Each row is a point on a landscape with many peaks, with its height.
From any point a climber steps to the highest of the 2 points nearest to it. It stops when none of these is higher. Distance is the straight distance between rows; heights are no part of it.
Vov (h 713): [ 4.29 -1.25 -0.49 -0.20 -1.46 -4.30 -1.82 -0.19 -6.02 -0.23 -4.62  1.41
 -1.99 -0.75  1.19 -0.34  2.24  1.60  0.31 -1.90]
zati (h 637): [ 3.16  1.81 -7.86  0.64 -0.38  1.14  0.03 -1.87  0.10 -0.35 -1.57  3.51
 -1.02 -0.67  3.77  3.97 -0.96 -0.05  1.88 -0.89]
kog (h 667): [-0.27 -5.62  5.39 -1.89  2.35 -0.09  3.76  0.97  1.68  3.14 -3.76  0.77
 -1.03 -0.48  1.51  1.59 -0.64  1.55 -3.43  0.41]
zof (h 538): [ 2.96 -2.45 -0.26 -1.34  0.53  0.08  0.05  0.99  5.55  2.28 -1.07 -0.81
 -0.20  1.02 -1.49 -1.72 -1.69 -1.27  3.02 -1.35]
bas (h 374): [-1.51 -4.04  4.05 -1.05 -1.51 -5.41 -0.59  4.17 -0.34  1.89 -1.72 -1.24
 -0.15 -0.37 -0.57 -1.02 -0.62  1.49 -0.74 -0.59]
sal (h 258): [-2.43 -4.52  7.61 -0.54  3.72 -3.01 -2.55  2.30 -2.19  1.27 -5.23  1.68
  0.06  0.61  0.50 -1.02 -1.40  3.88 -1.60 -1.42]
vodi (h 477): [-2.49 -2.72  1.57 -2.09  2.31 -1.42 -2.03  2.94 -0.35  1.96 -4.70 -2.75
 -0.10 -0.68  0.28 -2.00 -2.31  3.79 -0.84 -3.52]
Tozan (h 288): [-3.75 -2.00  5.26 -0.89 -0.19 -2.93  1.06  3.32  0.88  0.64 -3.06  2.75
 -3.23  2.16 -0.27  0.05  0.33  0.27 -3.22 -0.88]
tizel (h 730): [ 4.01 -3.36  1.20 -4.01 -2.87 -0.31  1.85  2.36  1.87  1.62 -0.64  3.70
 -3.23  0.67 -1.66  1.04  0.31 -2.59 -0.74  0.20]
sazi (h 530): [ 3.05 -2.56 -0.99 -1.14 -1.29 -2.72  0.78  0.15  3.70  1.00 -1.03  3.64
 -2.34  1.89 -1.33 -2.63  1.74 -2.43  0.92  4.43]
suba (h 403): [-1.55  0.08 -0.36  0.03 -0.14  5.24  3.02 -5.18  1.65  0.15  1.00  0.14
  3.65  0.05  0.30  0.58  1.58 -0.82  0.16  1.36]
fotub (h 139): [ 3.33 -1.18 -1.32  3.80 -2.18 -1.91  2.04 -0.50  0.51 -2.61  3.12  2.02
 -2.68  3.48  0.47  1.35  4.36  0.81 -0.88  3.78]
lito (h 494): [ 0.74 -6.05  4.16 -0.68  1.11 -2.60 -1.23  0.19  2.89  0.11 -4.16 -0.80
  0.92  1.84  2.01 -0.31 -0.20  1.52  1.09  0.72]
nezak (h 493): [ 2.15 -4.19  3.81  1.10  0.33 -2.40 -4.14 -0.29  0.05 -0.87 -2.60 -3.24
  1.59  0.07  0.62 -1.92 -1.55  2.11  1.95  0.22]
Gurib (h 635): [-4.42  2.84 -1.14  0.51  0.10  1.66  1.78  3.01  0.73  0.64  5.46 -4.22
  1.03 -1.96 -1.19  1.83 -2.58  0.97 -2.53 -1.96]
Luku (h 704): [-1.96 -1.26 -1.58  3.06 -3.03  0.02 -0.11 -1.18  3.03 -1.87  0.97  1.19
  0.18  4.30 -0.78 -2.71  2.27  0.02  1.03  3.98]
Gibik (h 473): [-1.18  3.39 -7.02  2.01  1.55  1.31 -2.08 -1.49  2.18 -3.52  6.15  0.48
  0.19 -0.17 -0.51  3.84 -3.10  1.91  4.09  0.70]
sipi (h 571): [-1.29  1.91 -2.57  1.98 -1.46 -0.10 -4.98 -1.80 -0.51 -1.39  2.27 -2.61
  2.67 -0.23 -0.80  0.78 -4.58 -0.37  3.49 -0.88]
zeg (h 78): [-1.88  5.41 -4.60  0.59  2.89  1.19 -0.88 -1.95 -1.08 -2.33  2.41  1.64
  2.61 -1.91  1.46  1.76 -1.40 -1.00  3.51 -0.50]
Gosi (h 692): [-1.31 -0.78  4.95 -0.76  1.79  0.92  1.36 -0.80  1.54  1.16 -0.01 -0.65
  0.67  0.77 -0.68 -1.42 -1.17 -0.81 -3.10 -2.56]
barul (h 720): [ 1.65 -0.67  0.44 -3.81  0.20  2.42  1.46 -1.85 -1.20  2.77 -3.05  2.38
  0.18 -2.79  0.54  0.69 -0.58 -2.06  0.22 -1.74]
lavok (h 280): [-0.73 -5.20  5.12 -0.54  1.31  0.36 -2.88  2.66 -0.63  2.33 -6.28  2.30
  1.24  2.01 -2.16  0.78 -1.10  2.68  0.64 -1.72]
bapo (h 699): [ 2.83  0.65 -0.06 -2.26  1.79 -0.32  0.92 -0.78 -5.11  2.08 -1.26  0.22
  2.15 -5.27  0.81 -3.49  0.29 -1.88  0.61 -0.37]
Vovub (h 597): [-1.24  2.85 -2.29  0.70  0.72  1.41  2.55  0.30  0.79 -3.31  4.00  3.54
 -1.09 -0.17 -1.54  0.11  5.55 -2.05 -0.19  0.21]
sapok (h 601): [ 5.18  3.37 -3.95  2.97  0.84 -0.01 -0.90 -1.72 -4.33 -0.83  3.68 -0.67
  1.96 -3.11  0.61  1.04  2.01  0.27  0.12  0.44]
gutos (h 679): [-6.80  4.94 -1.45  1.74  3.22  2.39 -0.03  0.31 -1.36  3.78  1.68 -0.36
  0.36 -1.13 -1.24 -0.62 -5.81 -1.18 -3.39 -0.34]
vun (h 424): [-2.44  1.60 -6.62 -1.79 -0.32  2.81 -0.51 -1.25  4.19 -0.96  1.11  2.15
 -0.23  1.74 -0.05  2.37 -2.05 -0.51  2.24 -2.08]
gosu (h 352): [-5.15  1.04  1.27  0.53  2.38  5.18  3.40 -2.93  2.23 -0.80  2.16 -2.41
  1.79  1.32  0.23  0.85 -0.34  0.72 -1.55  0.37]
ladi (h 375): [-2.35  2.43 -4.76  1.55  0.10  3.73 -1.72 -3.94  3.06 -3.96  1.65 -2.77
  2.78  1.64  0.63  0.21 -0.09 -0.02  4.30  3.43]
tufal (h 498): [-3.10 -2.47  2.27 -2.07 -0.01  0.29 -4.91  2.34 -5.13  1.16 -4.71 -1.46
  0.47 -1.26 -1.86 -0.29 -0.96  2.87 -0.35 -5.01]
tumun (h 830): [ 3.90 -3.58  1.89 -5.02 -1.87 -2.17 -0.01  2.80 -1.69  3.02 -3.77  3.88
 -3.42 -0.98 -0.47  0.57 -0.28 -0.84  1.74  0.10]
gilib (h 562): [-1.75 -5.07  5.10 -2.74  3.36  0.19  1.66  0.99  4.77  2.01 -4.88  0.00
  1.86  1.26  0.45  0.97 -1.09  1.86  0.26  1.10]
danot (h 503): [-4.52  1.36 -0.51  0.75 -1.78 -1.31 -3.01  1.98  4.18 -1.85 -4.11 -0.57
 -0.67  3.06 -0.06 -2.07 -0.01 -0.14  2.60 -0.61]
tetop (h 528): [-1.09 -1.54  1.29 -0.87 -1.49  0.38 -4.09  0.72  1.34  0.90  0.15 -5.44
  1.67  1.25 -2.44  0.37 -3.78 -0.08  0.82 -2.40]
nat (h 605): [ 2.24 -5.80  3.70 -3.64 -1.22 -2.65  1.83  2.71 -0.94  3.89 -4.16  3.74
  0.19 -2.43  2.17  2.52  0.74  0.63 -0.02  5.97]
ver (h 765): [ 1.72  0.08 -2.82  1.63 -3.50 -3.19 -2.51 -1.07 -4.49  0.47 -2.32  0.86
  0.35 -0.56  0.83  1.57  1.33 -0.13  0.26 -0.05]
navu (h 401): [-1.18  0.40 -3.30  0.53 -1.37  2.28 -2.58 -1.43  3.47 -3.16  0.59  0.32
 -2.45  3.40  0.08  2.05 -1.29  1.13  2.26 -2.89]
mekar (h 443): [ 1.42 -0.18 -3.07  0.33 -0.93  4.33  1.34 -2.70  1.35 -0.43  3.14 -0.83
  2.94  0.23 -1.97 -0.80 -0.08 -0.46  1.80  2.44]
sop (h 196): [ 0.15 -0.03  4.50 -0.48  1.26 -4.74 -1.63  1.34  0.02 -1.32 -3.55  2.56
 -2.38  1.57  1.46 -0.72  2.07 -0.65  0.06 -4.23]
gipel (h 748): [-3.26  2.54  3.97  3.29  4.02  1.76  3.85  0.77 -0.92  1.16  2.08 -3.71
 -2.61 -1.04 -0.79  0.28 -0.45  1.85 -5.01 -0.56]
Noli (h 623): [ 2.67 -2.39  2.37 -0.40 -0.87 -2.73 -2.96 -2.60 -4.81 -2.05 -0.08 -2.07
  0.41 -0.06  0.37 -1.80  0.93  2.54 -1.01 -5.36]
geni (h 676): [ 2.95  3.66 -8.24 -0.34  1.84 -0.80  0.51 -0.58 -1.60 -0.94  2.96  4.42
 -0.32 -2.41  0.51  3.93 -1.24  0.34  1.42 -1.80]
lus (h 508): [-2.24 -2.39 -0.17 -0.52 -1.92  0.38  3.91  1.78  3.74  0.68  1.82  0.04
  0.82  1.91 -0.87  0.71  3.60  0.68 -0.93  2.67]
mun (h 423): [-4.03 -0.44  2.41  0.53  2.46  0.41  2.83  3.46  3.46  1.28 -0.17 -3.96
 -1.43 -0.33  0.78  0.63 -0.13  0.88 -1.37 -0.77]
zun (h 829): [-3.87  0.62  1.89  6.94  2.64  2.49  4.50  2.49  0.70  3.02  0.90 -3.23
 -5.69 -0.81 -0.60 -0.56 -1.34  0.97 -5.37  0.79]
Rok (h 719): [ 2.80 -3.21  1.59 -3.93 -1.27 -2.62  2.03  1.75 -2.30  3.21 -5.19  1.49
  0.03 -2.40  1.80  1.56  2.63 -0.87  1.04  1.15]
litil (h 577): [ 0.33  1.35 -4.13 -1.96 -0.03 -1.56 -0.32  4.37 -0.27 -0.09  3.41 -4.41
  0.63 -3.96 -0.75  0.66 -1.02 -0.16  0.59 -2.86]
sena (h 735): [-2.65  1.24  1.81 -0.11  1.71  2.83  1.68  0.48  3.09 -4.16  6.68 -1.46
  0.32 -0.36 -3.00 -0.36  2.78  0.44 -2.34  0.49]
nobon (h 483): [-2.68 -1.97  2.28 -2.76 -1.57  2.16  3.22 -0.07  0.63  1.36 -1.25  4.24
 -2.57  2.61 -0.60  2.56  0.89 -1.74 -2.27 -0.30]
zoged (h 822): [-1.36  0.48 -3.66  1.32 -4.08  0.14  0.19  1.05 -1.10  0.12 -0.38  1.91
  1.05 -0.29 -1.19  1.92  1.34 -0.86  0.47  0.47]
nes (h 531): [ 1.95 -0.22  3.15  1.10  0.91 -3.59 -1.62 -0.27 -0.61 -2.19  0.61 -4.87
  3.00  0.90 -0.91 -2.37 -0.17 -0.90  1.57  0.76]
voser (h 652): [ 0.08  1.16 -4.81 -1.82 -0.25  3.26  3.55 -2.53 -1.35  1.65  1.47  3.18
  1.73 -2.96  0.88  5.07  1.48 -1.76  1.19  0.87]
boni (h 604): [-2.67  3.67  0.98  1.43  0.93 -1.34 -1.17 -0.43 -2.38 -2.36  1.27 -2.10
  2.74 -2.21  0.00 -1.33 -0.49 -1.68  0.98 -2.41]
sog (h 611): [-2.03  0.42  5.07 -0.54  1.24 -0.85 -2.65  0.43  2.06 -1.09 -0.42 -1.32
 -1.37  3.34 -0.14 -1.79 -2.06 -0.05 -0.39 -2.34]
Vubon (h 160): [-1.47  0.70  2.85 -0.34 -1.07 -1.61 -1.14 -0.90  0.40 -1.48 -3.22  5.38
 -2.20  2.22  0.03 -0.88  2.16 -2.52  0.79 -1.05]
Fugo (h 471): [ 2.04  0.38  0.79 -0.13 -1.69  2.17 -0.49 -0.84  2.03  0.63  2.69 -2.46
  3.95 -1.01 -3.77 -1.89 -2.15 -2.51  1.13  1.03]
Dig (h 499): [-1.35  0.16  0.16 -1.70 -0.15  1.76 -1.44  0.23  1.60  3.91  1.55 -1.18
  2.17 -0.98 -2.87 -0.19 -3.74 -1.18 -0.48 -1.10]
tinok (h 230): [ 0.18 -2.70  5.99 -1.70  3.23 -5.00 -2.79  2.41 -0.97 -0.21 -3.88  0.27
 -1.27 -1.05  2.55 -3.21  0.56  1.25 -1.12 -2.35]
fep (h 678): [-4.86  3.10  1.04  2.32  1.18  1.90  1.78  1.90 -1.71  2.05  4.54 -2.09
 -1.15 -1.81 -2.37  1.01 -0.79 -0.44 -6.07 -2.55]
tekel (h 566): [ 1.49 -2.30  6.70 -2.54  0.73  0.19  0.85  0.96 -3.79  3.07 -1.60  2.24
 -0.66 -1.51 -1.46 -1.65 -2.60 -1.03 -3.17 -1.43]
purep (h 470): [-5.83  3.89 -1.08  1.37  0.74 -0.03 -1.33  0.57  1.13 -1.90 -2.22 -1.53
  0.05  2.39  1.96 -1.69  0.42 -2.04  3.87  0.13]
fasi (h 413): [ 0.75 -0.86  1.64 -0.97 -1.06 -2.48 -1.05  1.79 -0.96  1.34 -1.94  0.53
  0.92 -1.39 -0.93 -1.61 -0.18 -1.68 -0.54  0.20]
niti (h 573): [ 3.24 -0.90 -1.57  0.14  0.23 -0.46 -3.05  0.24  2.67  0.16 -3.00 -2.28
  0.25  1.18  0.31  0.70 -2.27  0.27  4.14 -1.64]
Luro (h 516): [-0.80 -2.25  0.16  0.58 -2.67  0.06 -4.81 -0.24 -4.47  0.27 -3.81 -2.41
  2.47 -0.75 -0.93  0.76 -0.91  3.10  1.69 -2.20]
Bita (h 640): [ 2.29 -0.79  2.93 -2.88  0.56  3.92  1.88 -1.33 -4.47  4.06 -0.75  0.89
  0.56 -3.36 -0.77  0.48 -2.81 -1.56 -3.31 -2.06]
toraz (h 620): [-0.91 -0.99  2.80 -1.79 -1.48 -0.21 -1.57 -0.70 -7.14  2.32 -2.66  0.02
  1.24 -2.40 -0.94 -0.81 -0.06  0.75 -3.54 -2.09]
bilo (h 766): [-1.41  1.72 -2.74 -3.04 -3.27  1.05  2.62  0.79 -0.49  1.91  0.75  3.30
 -0.87 -0.52 -1.29  1.95 -0.82 -2.82 -0.56  1.31]
gusuk (h 558): [ 2.23  0.93 -4.41  0.66 -0.42  0.18 -1.45 -2.41 -1.31 -2.28  1.80 -2.33
  0.50 -2.03  0.85  3.58  0.65  2.07  2.10 -3.48]
beko (h 728): [ 6.85  0.46 -3.86  3.11 -2.02  0.35 -2.27 -1.73 -0.22  1.68 -2.76  2.46
 -4.33  3.35  1.71  1.58 -0.86  0.56 -1.29  0.60]
Fas (h 572): [ 4.83 -1.61  0.30  2.64  1.79 -4.91 -0.87  0.32 -1.19 -0.57  0.51 -3.99
  2.25 -1.54  2.12 -3.56  1.04  0.47  1.71  2.05]
puvi (h 565): [ 5.49 -1.76  3.21  0.82 -0.90 -0.29 -1.85 -2.94 -2.88 -1.17 -0.54  0.38
 -0.22  0.66  0.56 -0.78  0.33  0.68  0.00 -1.92]
Geros (h 433): [ 5.18 -0.27 -1.62  2.32  1.49  1.11  0.29 -2.42  2.45 -2.79  0.39 -2.36
 -0.80  2.68  3.34  1.13  4.03  3.08  1.03  1.03]
Remel (h 642): [-6.15  5.26 -0.13  1.37  1.61  1.09 -1.18  0.27 -1.14  0.67  0.96 -3.61
  3.13 -1.54 -0.26 -0.88 -2.63 -0.21 -0.71 -0.58]
Refe (h 533): [-3.21  2.09 -2.01 -0.54 -2.49 -1.31 -2.04  4.33  2.55 -1.18 -1.41 -4.18
 -1.07  0.89  0.41  0.71 -1.77  0.35  3.16 -1.61]
Tere (h 351): [-4.50  2.77 -2.56  1.09  0.39  4.22 -0.35 -2.00  0.17 -4.43  5.00 -2.82
  3.32  0.47  0.17  0.46  1.22  1.69  1.97  2.47]
pudu (h 596): [ 1.91  1.17 -6.94  1.47  0.25  2.23  1.16 -1.63  0.77 -2.12  2.48  0.63
  0.98 -0.27  1.66  2.88  1.45  1.55  2.27 -0.07]
Garip (h 402): [-3.02  2.44 -2.37 -0.14  1.24  3.70 -2.23 -1.53  0.77 -3.69 -0.29 -5.45
  2.12  0.39  3.48  1.68 -1.91  0.72  4.68  0.91]
fenaf (h 560): [ 2.93  3.50 -4.56  4.92  0.29  1.99 -1.89 -2.02 -1.73 -3.07  5.17 -1.15
  1.92  0.29 -1.48  1.01  1.98  0.98 -0.45  3.00]
vak (h 673): [-3.83  2.86 -4.82 -1.76  1.64  4.77  3.69  0.06  2.85  1.41  1.45  0.69
  1.98 -1.90 -0.39 -1.08  2.20 -2.64 -0.05  2.48]
miri (h 557): [-0.73  1.45 -4.81 -0.91 -1.38 -1.80 -2.80  3.74 -0.27 -2.13  2.65 -4.10
 -1.13 -0.63  0.58  2.03 -4.02  1.49  2.56 -3.17]
Farum (h 77): [ 5.39 -1.27 -0.53  3.60 -0.58 -3.07 -1.95 -0.86  2.41 -1.84  2.33 -2.06
 -0.76  3.34 -0.21 -1.54  0.35  1.62  0.90  2.39]
dev (h 831): [ 3.50 -2.18  0.61 -2.75  0.97  2.30  2.99 -2.34  1.82  1.14 -1.52  0.86
  2.14 -1.27  1.45  0.03  1.77 -1.61  1.49  0.71]
zif (h 542): [-1.48  0.71 -0.07  1.83 -1.52  0.53 -3.56 -3.06 -3.30 -0.33 -0.82 -2.35
  3.63 -0.19 -0.91  1.42 -2.90  0.99  1.20 -4.36]
Dulo (h 607): [ 3.92 -0.79 -0.54  1.49 -0.22 -2.19 -3.77  0.41  0.27  0.23 -4.92  1.67
 -0.94  2.43  1.20 -1.61  0.15  0.64  2.40  0.14]
fes (h 335): [-1.55 -2.53  5.43  0.81  2.45 -5.71 -1.26  3.80  2.35 -0.35 -0.14 -2.90
 -0.71  0.06 -0.03 -2.95 -3.00  0.74 -0.70  0.39]
saf (h 459): [-0.92 -0.83 -1.14 -3.05 -0.06 -3.43 -1.45  2.26 -3.17  0.70 -4.20 -3.86
 -1.84 -2.27 -0.81 -3.38 -1.89  4.65 -0.27 -5.11]
Zibe (h 658): [ 4.13 -1.17 -1.36  3.46 -1.42 -0.36 -2.23 -2.04  0.89 -1.02 -4.00  2.01
 -2.20  5.22  2.26  1.83  1.03  1.64  1.32  0.95]
gopa (h 539): [-2.74 -4.50  1.05 -1.99 -0.93  0.46  4.78 -0.07  4.21 -0.48  3.60  2.40
 -0.91  2.29 -2.33 -2.75  3.30 -1.33 -2.34  4.57]
riboz (h 603): [-3.44  2.56 -2.43 -1.58  1.36  1.30  0.63  3.15  0.01 -0.37  3.71 -7.77
  2.36 -3.07 -1.22 -0.20 -2.48  1.27  0.57 -0.69]
Fumo (h 609): [ 2.24  0.00 -0.27 -2.84 -1.52 -1.45  3.32  0.64 -2.99  0.74 -0.89  1.12
  0.01 -2.26  2.75  2.98  3.62 -0.80 -0.21  0.60]
Bof (h 559): [-2.93 -1.54  4.49  0.40 -1.39  0.69 -2.30  2.46 -1.12 -1.58 -1.43 -4.69
 -0.66  1.86 -1.03 -0.76 -3.33  2.27 -0.89 -2.71]
pero (h 599): [ 4.96 -3.92  5.86 -1.93  1.40 -2.57 -0.04 -1.47 -4.75  1.28 -0.22  0.90
  1.48 -2.26 -0.21 -4.03 -0.82 -1.57 -2.44 -0.30]
sibi (h 716): [ 1.79  2.38 -4.57 -2.72 -1.10  0.15  1.14  0.89 -1.80  0.33  3.73  3.59
 -1.38 -3.48 -0.26  2.12 -0.55 -2.57 -0.09 -0.53]
zedis (h 684): [ 2.12 -3.29  5.45 -3.27  0.36 -1.64 -0.57 -1.36 -8.11  1.85 -3.04  1.24
 -0.40 -4.27  1.40 -3.19  0.86  0.42 -2.75 -1.57]
vasa (h 420): [-3.69 -0.07  1.75 -2.71  0.73  5.02  3.93  0.15 -1.14  3.71 -3.88  3.98
 -2.05 -0.35  0.83  3.43 -0.71 -0.86 -3.18 -0.03]
Mefa (h 644): [ 4.86  2.77 -1.71  0.22  0.25 -0.14 -1.79 -2.04 -2.92 -0.57  0.81  0.99
  1.46 -2.97  1.10 -1.52  0.22 -2.80  1.35 -0.56]
pogov (h 431): [-5.71  3.43 -3.02  1.56  0.77  0.90 -1.65 -1.27  1.62 -4.47  1.66 -1.65
  0.11  1.09  3.30  1.56 -1.97  0.15  4.15 -0.56]
miz (h 598): [ 0.54 -2.06  2.19 -1.99 -0.31 -0.52  4.29  3.13  3.21  4.01  1.20 -2.56
  1.96 -1.82 -1.94 -1.22  0.71 -1.00 -1.63  2.99]
Tedu (h 700): [ 2.98 -3.34  2.89 -1.39 -0.53 -0.56  3.47 -0.45  1.25  3.52 -0.04  0.43
  2.11 -1.15 -1.05  0.43 -0.16 -1.24  0.74  3.02]
Gizib (h 500): [ 0.86  5.66 -6.72  3.90  3.64  0.01 -3.32 -2.23 -1.64 -3.57  5.63  0.27
 -0.07 -1.42  1.20  2.46 -2.39  4.00  1.93  1.42]
luv (h 522): [ 1.55  1.98 -1.61 -0.12  0.46 -1.69 -0.43 -0.12  0.50 -1.73 -0.77 -1.79
  0.40 -0.86  2.19 -0.13  1.94  0.63  1.84 -3.50]
veki (h 659): [ 1.34  2.38 -3.00  0.69 -2.39 -1.42  3.95  1.07  1.56 -2.70  1.70  4.98
 -2.80  0.90  0.59 -0.58  5.14 -1.90 -0.69  1.21]
begi (h 54): [ 5.20 -4.58  2.94  3.40 -1.78 -4.87 -3.28 -2.14  1.08 -1.74 -0.06  1.06
 -0.93  3.36  0.80 -0.10 -0.29  2.87 -0.11  2.31]
Birig (h 102): [ 5.71 -2.41  0.08  4.80 -1.72 -3.50  0.00 -0.39  2.46 -1.83  3.34 -0.20
 -3.59  4.38  0.56 -0.98  2.12  2.48 -1.56  6.58]
Sov (h 441): [ 0.29 -1.04 -1.48 -1.66  0.18 -3.35 -0.22  2.53 -3.75  1.98 -1.44 -2.71
  0.16 -3.40 -1.86 -3.34 -0.55 -0.51 -0.11 -3.06]
nas (h 631): [ 2.26  3.07 -5.20  2.81 -0.27  0.55 -4.00 -1.86  0.86 -0.18  4.28  0.70
 -1.57  1.89 -1.40 -0.17 -3.63 -0.22  1.30  0.11]
zer (h 233): [-2.99 -1.14  4.33  1.20 -1.97 -2.94  1.90  1.11  1.52 -2.21  0.33  0.59
 -1.88  2.78 -0.02 -0.25  2.15  0.24 -2.26 -0.86]
pev (h 616): [-0.10 -4.01  1.29  1.01 -2.78 -3.91  1.16 -0.77  3.75 -1.11  1.99  2.83
 -1.41  3.72 -1.15 -4.76  1.89 -1.29  0.30  4.28]
vof (h 564): [-0.96  2.66  0.33  1.79 -0.23  0.66 -1.60 -0.78  0.39 -2.70  3.19  0.34
  0.82  0.31 -1.33 -2.77  0.29 -2.61  0.26  0.05]
Pem (h 740): [-2.60  2.96 -0.27 -1.33  3.54  3.44  4.27  0.45  2.75  3.49  2.56 -0.23
  0.94 -1.83 -1.67 -2.44 -0.37 -2.23 -3.08  1.13]
sipo (h 641): [ 0.87 -2.05  2.90 -0.88 -0.05  2.67  3.15 -1.11  3.11 -1.28  5.68  0.23
  0.40  1.22 -2.84 -1.97  2.80 -0.95 -3.07  2.26]
Zit (h 812): [-1.16 -2.50  5.42 -0.55  3.20 -0.79  2.01  1.63  1.53  4.66 -0.84 -1.29
 -1.43 -0.80  1.43 -1.34 -1.92  0.61 -4.49 -1.03]
toraf (h 353): [-6.22 -2.50  4.35 -1.08  2.05 -1.84  2.70  3.35  4.58  0.27 -1.86 -0.85
 -3.05  3.08  0.85  0.34  0.28  1.90 -2.16  0.20]
Kome (h 61): [ 6.01  2.14 -3.36  4.45  0.35  0.86 -1.68 -2.88  2.47 -0.82  1.79 -2.84
  1.69  2.46 -0.40 -1.98  0.47  1.11  1.48  4.01]
masi (h 669): [ 4.54  2.53 -4.03  2.08 -1.09  0.14 -1.67  0.45  3.47 -1.06  2.16  2.15
 -2.17  1.60 -2.60 -1.73 -0.38 -1.65  1.07  1.98]
Befan (h 447): [-2.01  2.11 -7.09 -1.53  2.89  3.34  0.53 -1.76  4.13 -2.42  5.46  1.54
  0.09  0.82 -0.81  1.62 -1.73 -0.68  3.23  0.92]
Rigip (h 484): [ 1.79 -0.88 -0.70 -1.63  0.65 -0.41  2.63  0.60  6.43  1.02  0.46  2.24
 -0.01  0.74 -1.47 -2.93  0.97 -3.36  0.92  1.46]
Fos (h 376): [-0.95 -0.38  2.56 -4.45 -1.58  3.36  1.69  1.72 -4.99  4.19 -4.94  2.53
 -1.63 -2.95  0.43  3.67 -0.50 -0.41 -2.20  0.60]
Tus (h 587): [ 0.20 -3.83  4.01 -3.12 -1.42 -0.98  3.39 -0.21  0.99  4.80 -3.74  2.62
  2.03 -1.10  0.96 -0.72 -0.63 -1.28  0.46  5.77]
Gim (h 492): [ 6.65 -2.34  0.93  0.92  0.38  0.29 -0.12 -4.09  0.30 -1.12  0.44 -0.63
 -0.71  1.20  1.00  3.15  2.59  2.47 -0.01 -1.40]
fir (h 824): [-0.55  1.74  1.06 -0.45  3.85  3.31  2.91  0.25  3.70 -1.16  2.67 -0.84
  1.02 -2.12 -1.19 -2.74  2.82 -1.24 -0.86  1.26]
Zaki (h 668): [ 3.85 -2.36 -1.52  1.82 -1.31 -4.74 -3.61 -1.19 -3.87 -1.64 -2.15 -2.96
 -1.84  0.39  0.98 -1.42  1.81  3.74  0.80 -3.03]
pulel (h 811): [ 6.38  2.15 -3.99  1.20 -0.98  1.33  0.78 -1.23  0.36  0.59  0.05  4.35
 -4.48  2.92  1.89  0.45  2.04 -0.12 -0.57  3.50]
bizo (h 574): [-0.42 -1.21  0.16 -1.19 -3.53  0.82  3.34 -0.14  1.06 -1.64  0.55  5.62
 -3.75  2.67 -0.41  0.41  4.83 -2.17 -1.87  1.09]
Mifik (h 734): [ 0.14  0.44  1.61  0.15  1.91 -0.80  1.86  0.73  1.24 -1.60  0.87 -2.09
  3.15 -2.24  1.06 -1.35  3.19  0.49 -0.33  2.05]
Bukid (h 600): [-1.16  2.95 -4.14  2.78 -2.07  2.27 -2.62 -2.67  1.53 -1.75  4.44 -0.45
  1.88  1.26 -3.58 -0.05 -3.63 -1.82  1.34  1.48]
Tav (h 780): [ 4.66 -2.49  1.47 -3.72  0.34 -1.49  1.14 -1.04 -6.09  0.57 -1.63 -0.29
 -0.66 -5.08  1.66 -1.01  2.31 -0.08 -0.22 -1.38]
nokig (h 479): [-2.71  1.29  0.98 -0.40  0.58  1.23  0.61  0.33  1.63 -1.33 -0.18 -4.12
  0.68  0.76  2.40  0.63  1.44  1.23  0.72 -2.97]
pob (h 553): [-4.08  4.99 -1.64  0.82  1.53  3.10  1.35 -0.85 -0.32 -4.29  4.39  3.57
  1.02 -1.16 -0.59  0.94  2.12  0.20 -2.23 -0.15]
gozol (h 768): [-6.82  2.60  0.65  4.95  2.10  1.64  1.95  2.52  1.42  3.16 -1.26 -3.96
 -3.43  0.84 -1.44 -0.03 -2.43  0.71 -3.03  1.35]
Fuza (h 112): [-2.02  3.71  0.68 -1.01 -0.63  1.54 -0.57 -2.43 -3.43  0.19 -1.53  5.25
  0.79 -0.80  0.71  0.43 -0.69 -3.80 -0.04 -0.57]
kopa (h 532): [-4.00  0.34  2.30  0.84 -2.11 -0.11 -0.80  0.76 -2.34  0.92  1.95 -2.96
  0.20  0.02 -1.54  1.43 -2.75  1.45 -2.39 -3.72]
Relus (h 718): [-8.72  4.51 -0.71  1.71  0.97  2.61  0.72  2.19  2.49  2.70  0.65 -0.85
 -2.60  0.56 -0.41 -0.59 -3.78 -0.47 -2.18 -0.30]
Somap (h 304): [-0.49 -3.50  6.10 -2.66 -0.06  2.30 -0.52  2.00 -1.95  3.29 -6.64  4.99
  0.00  1.50 -1.80  0.19 -1.45 -0.54 -0.89  1.42]
rubu (h 133): [-0.31  0.59  3.20 -0.33 -1.31 -0.06 -2.61 -0.15 -4.24  0.57 -4.93  5.25
 -1.10  0.09  0.49 -1.10 -0.75 -2.19 -0.42 -0.98]
Gidi (h 767): [ 0.53  0.55 -4.00  4.43 -3.49 -1.24 -1.95 -0.49  0.20 -1.40  0.27 -0.62
  0.04  3.39 -0.28  0.39  1.41  0.13  1.40  1.66]
kub (h 338): [ 1.37 -1.66  4.33 -4.13 -3.95  2.42 -0.65 -0.05 -3.77  3.08 -4.33  4.77
 -1.12 -0.28 -0.57  2.10 -0.80 -1.87 -0.45  2.14]
sol (h 731): [ 2.03  1.32 -5.48 -0.07 -1.84  1.18  1.98 -0.43  1.37 -0.32  0.76  3.36
 -1.84  2.13  0.56  0.12  3.25 -2.01  1.52  3.59]
kasod (h 93): [-3.84  4.14 -2.34  0.22  0.94  2.14  0.61 -2.94 -1.76  0.10  2.05  3.73
  2.63 -1.57 -0.39  2.19 -1.29 -3.16  0.19 -0.95]
Tuzim (h 527): [ 3.35  4.98 -4.27  5.14  0.80  0.18 -4.28 -1.57 -2.77 -3.52  3.64 -2.46
 -0.37  0.41  1.94  0.25 -1.08  2.90  0.57  1.40]
selo (h 182): [ 0.59 -0.15  1.52  2.13 -1.99 -2.89  1.74  0.54  0.49 -3.71  0.54  0.57
  0.28  1.20  0.56  1.94  4.35  0.55 -0.20  0.98]
godep (h 575): [-2.78  0.34  0.50 -1.23 -1.57  0.66  0.12  0.68 -4.81  1.38  0.63  1.22
  1.43 -1.62 -0.72  2.83 -0.81  0.44 -2.45 -2.85]
Suf (h 590): [ 1.78  1.94 -4.35 -2.59  0.41  0.48  2.79 -0.83 -1.44 -0.39 -1.51  1.48
  1.31 -1.70  3.22  3.91  3.38 -1.42  1.57 -1.54]
mefuv (h 643): [ 3.29 -0.02  1.98  0.52  3.26 -3.51  1.77 -1.12  1.69 -0.75  0.55 -2.52
  1.95 -1.77  2.10 -4.25  3.62 -1.61  2.19  2.04]

Call two points neighbours if one is among the 2 nearest of the other. Go from one point of each pair to the other, from neighbour to neighbour, staying as high as possible. Name the lowest point that can't be avoided.
dev / tumun -> Tus
fir / Tav -> lus
Zit / pulel -> Rigip
Tav / Tedu -> tekel
Zit / Tedu -> kopa

Where does a climber stop that starts at each point below?
Farum -> zoged
fasi -> pulel
begi -> zoged
gosu -> zoged
navu -> zun
vun -> Tav
